The views of a scene show one set of named points, each view turned or mirrored, shifted and resized as a whole, with a little noise and some points left out.
(in the rows, 100 means zero)

Scene 1
View 1
Rere: [99 97 80 79 81 85 105 120 93 56 107 124 91 117 111 104 87 127 95 95 98 95 95 111 119]
badef: [101 88 89 83 92 96 115 127 91 78 104 114 98 134 87 108 91 117 90 103 104 115 80 74 90]
kota: [85 94 103 88 81 95 99 126 101 98 98 127 89 116 125 67 88 131 92 114 105 69 112 80 108]
Pifo: [94 95 82 81 75 83 82 117 91 82 93 120 82 111 109 86 93 123 83 92 101 88 95 83 99]
podo: [90 90 87 85 73 85 67 117 89 104 82 113 78 112 103 75 100 115 73 92 102 91 88 52 76]
dite: [100 87 83 82 86 90 94 122 87 85 94 110 89 125 84 103 94 111 83 94 104 117 77 64 79]
nalo: [97 97 65 76 64 70 58 109 83 70 88 115 70 99 107 92 104 116 72 70 95 97 86 86 92]
foser: [99 89 88 83 89 93 108 125 91 79 100 117 95 130 92 100 90 118 90 103 103 107 85 75 93]
mizit: [95 90 105 88 97 104 135 135 102 82 109 124 107 136 108 93 78 128 105 123 109 93 102 89 112]
zik: [101 87 93 84 97 100 122 130 94 83 104 115 102 138 86 107 87 117 95 109 107 114 82 70 92]
par: [92 91 101 87 88 101 113 129 100 90 100 125 98 126 112 82 84 128 97 114 107 87 102 82 106]
rotud: [96 93 85 81 81 87 97 121 91 75 99 121 88 117 107 94 92 123 88 96 101 95 93 89 103]
leseb: [91 92 104 88 88 98 111 129 101 96 98 123 96 127 113 78 86 127 95 117 108 84 102 76 102]
Nebas: [103 88 90 81 95 97 121 129 93 72 107 117 100 133 91 109 85 121 96 107 105 112 86 84 99]
View 2
dite: [70 79 87 102 129 89 80 87 94 100 71 59 126 112 109 100 96 83 112 126 75 97 111 114 99]
par: [95 93 108 116 100 91 97 119 116 91 95 81 123 114 95 114 98 111 95 117 91 102 111 83 92]
podo: [97 83 84 114 122 83 89 84 99 92 59 62 138 142 101 103 86 92 110 146 83 102 117 102 65]
badef: [66 82 94 105 120 90 81 101 103 99 87 71 118 99 105 102 103 91 106 111 76 94 109 103 116]
Pifo: [91 88 118 107 119 109 99 107 111 104 71 56 131 120 101 116 96 94 103 132 82 113 109 110 68]
foser: [72 85 101 105 118 93 85 102 106 97 84 68 119 106 106 107 100 94 103 117 79 97 109 104 103]
Rere: [77 91 138 101 118 119 102 127 118 111 93 60 115 92 103 118 107 98 96 109 80 111 100 109 91]
rotud: [82 87 120 106 119 107 96 112 112 103 81 61 123 107 103 112 100 95 100 120 82 108 107 107 87]
nalo: [85 85 126 98 142 123 101 97 103 117 53 31 135 120 109 115 96 80 109 140 72 119 107 133 52]
kota: [112 96 115 120 98 95 107 123 123 91 87 77 129 129 91 119 91 114 94 130 96 108 113 81 67]
mizit: [86 94 111 115 92 88 93 131 121 89 110 92 112 101 96 113 103 113 93 105 93 96 109 75 114]
Nebas: [65 86 104 105 112 93 83 111 108 98 96 76 112 94 104 109 105 96 100 105 81 97 108 99 122]
leseb: [105 94 107 121 93 88 101 121 121 87 95 85 126 123 90 116 91 115 93 124 95 102 112 74 84]
View 3
Pifo: [111 121 105 94 119 86 91 72 114 99 103 92 87 106 97 129 95 71 98 111 126 93 116 103 110]
zik: [110 93 122 108 112 106 117 94 77 97 73 91 111 113 75 123 87 110 102 119 130 128 117 113 118]
badef: [112 101 125 105 117 105 113 91 84 102 74 84 103 114 79 123 90 107 96 116 127 122 117 108 113]
kota: [112 109 81 91 97 75 91 81 107 88 119 121 105 101 93 139 87 69 114 120 135 105 123 125 129]
podo: [84 120 102 103 110 87 91 70 100 76 96 87 98 108 107 128 86 71 123 112 157 104 91 94 97]
Nebas: [121 96 122 101 114 103 116 94 84 106 77 93 105 115 75 124 91 109 92 117 117 123 124 115 122]
foser: [110 105 120 104 115 100 110 85 91 99 82 89 102 112 84 125 92 99 97 115 128 115 116 108 115]
rotud: [119 113 110 94 116 93 100 78 107 104 95 95 93 109 87 128 94 85 91 113 118 103 125 109 117]
par: [119 98 96 96 100 84 103 89 95 94 102 117 110 104 84 135 87 86 107 120 126 116 127 124 131]
nalo: [106 142 119 93 133 93 85 59 129 105 96 72 68 106 106 122 103 60 87 106 122 77 110 86 95]
leseb: [114 99 93 98 99 84 101 89 95 90 106 116 111 106 86 134 85 86 112 120 134 117 123 123 128]
dite: [99 112 127 108 121 104 106 82 90 94 72 73 97 114 92 121 90 96 104 112 136 112 103 93 99]
mizit: [129 89 101 98 103 94 114 99 88 102 93 114 112 111 73 132 89 103 96 121 116 123 135 132 136]
View 4
leseb: [88 101 90 95 86 80 108 104 101 89 102 84 96 100 112 96 99 103 114 119 116 108 100 102 84]
dite: [62 118 89 111 73 77 112 73 91 88 111 73 108 99 95 101 103 97 100 116 118 114 78 104 83]
par: [89 102 90 97 90 85 105 101 100 87 103 83 97 100 110 95 101 103 112 119 118 108 101 103 84]
kota: [94 101 90 98 91 83 108 112 100 85 102 95 98 96 121 92 88 102 118 115 109 105 105 99 87]
Rere: [89 118 89 113 107 101 95 84 96 80 111 83 111 88 102 99 99 106 102 116 110 109 107 111 90]
badef: [71 113 90 105 82 82 107 78 95 87 107 70 105 98 96 100 109 102 101 119 121 113 87 106 84]
Pifo: [80 118 88 115 91 88 107 92 91 83 110 94 111 91 112 95 83 100 110 110 104 108 94 99 90]
nalo: [69 131 88 132 90 94 107 79 85 81 119 101 123 85 111 97 72 98 106 101 93 109 88 99 95]
foser: [74 114 88 107 84 82 106 82 95 86 108 76 105 97 99 100 103 101 103 116 118 111 89 105 84]
zik: [72 109 90 101 79 79 106 79 98 89 107 67 100 101 95 101 113 102 102 122 125 113 88 107 81]
Nebas: [78 112 90 102 89 86 102 81 97 86 107 68 102 97 94 102 114 104 101 122 123 112 95 110 83]
rotud: [82 116 88 112 94 92 104 88 94 83 110 85 108 93 106 97 95 102 106 114 109 110 97 105 88]
podo: [67 111 89 111 67 71 120 96 89 90 109 95 106 99 116 93 79 95 116 107 106 110 79 92 85]
mizit: [94 99 90 90 95 86 101 98 105 86 100 72 93 99 104 97 114 106 108 126 126 108 107 110 83]
View 5
mizit: [126 95 92 96 95 109 104 100 105 99 93 125 77 113 122 90 93 113 96 114 100 92 67 106 111]
dite: [106 102 114 94 83 80 93 106 96 85 123 116 99 103 116 86 101 96 109 87 98 107 74 113 111]
kota: [134 99 95 109 92 110 111 109 100 113 114 143 93 120 101 92 105 112 106 105 87 94 66 124 108]
Nebas: [113 96 102 93 92 96 93 96 100 86 104 116 82 106 127 91 93 102 101 99 102 101 72 104 109]
nalo: [117 96 117 114 87 88 88 98 84 91 143 136 102 113 107 102 113 93 125 63 82 115 76 129 94]
Pifo: [123 97 107 109 90 97 99 103 91 98 128 135 96 114 107 96 107 102 114 83 87 105 72 123 102]
par: [125 96 97 100 94 106 103 100 102 98 103 129 83 113 117 93 97 108 102 103 94 98 69 112 107]
badef: [110 99 106 92 89 89 93 101 99 85 109 113 90 104 123 88 96 100 103 95 100 103 72 107 112]
Rere: [126 89 100 107 99 109 91 85 93 89 111 133 77 114 122 104 101 105 109 82 89 106 73 112 95]
leseb: [126 100 97 100 91 104 107 108 103 104 108 131 91 116 108 89 101 110 100 109 93 94 68 117 113]
zik: [109 99 105 90 89 89 95 103 101 86 105 111 89 105 122 86 93 102 99 102 103 100 71 104 116]
podo: [116 107 113 103 79 81 105 121 96 103 132 129 115 112 96 83 109 99 113 92 90 101 69 128 115]
foser: [117 96 107 99 90 95 93 100 95 89 114 123 89 108 118 93 99 102 106 90 95 104 72 113 106]

Which points are out of place in each view (at most two, in the order of its rows)? Write none if all are in place.
view 1 -> podo
view 2 -> leseb
view 3 -> mizit
view 4 -> dite
view 5 -> par, foser
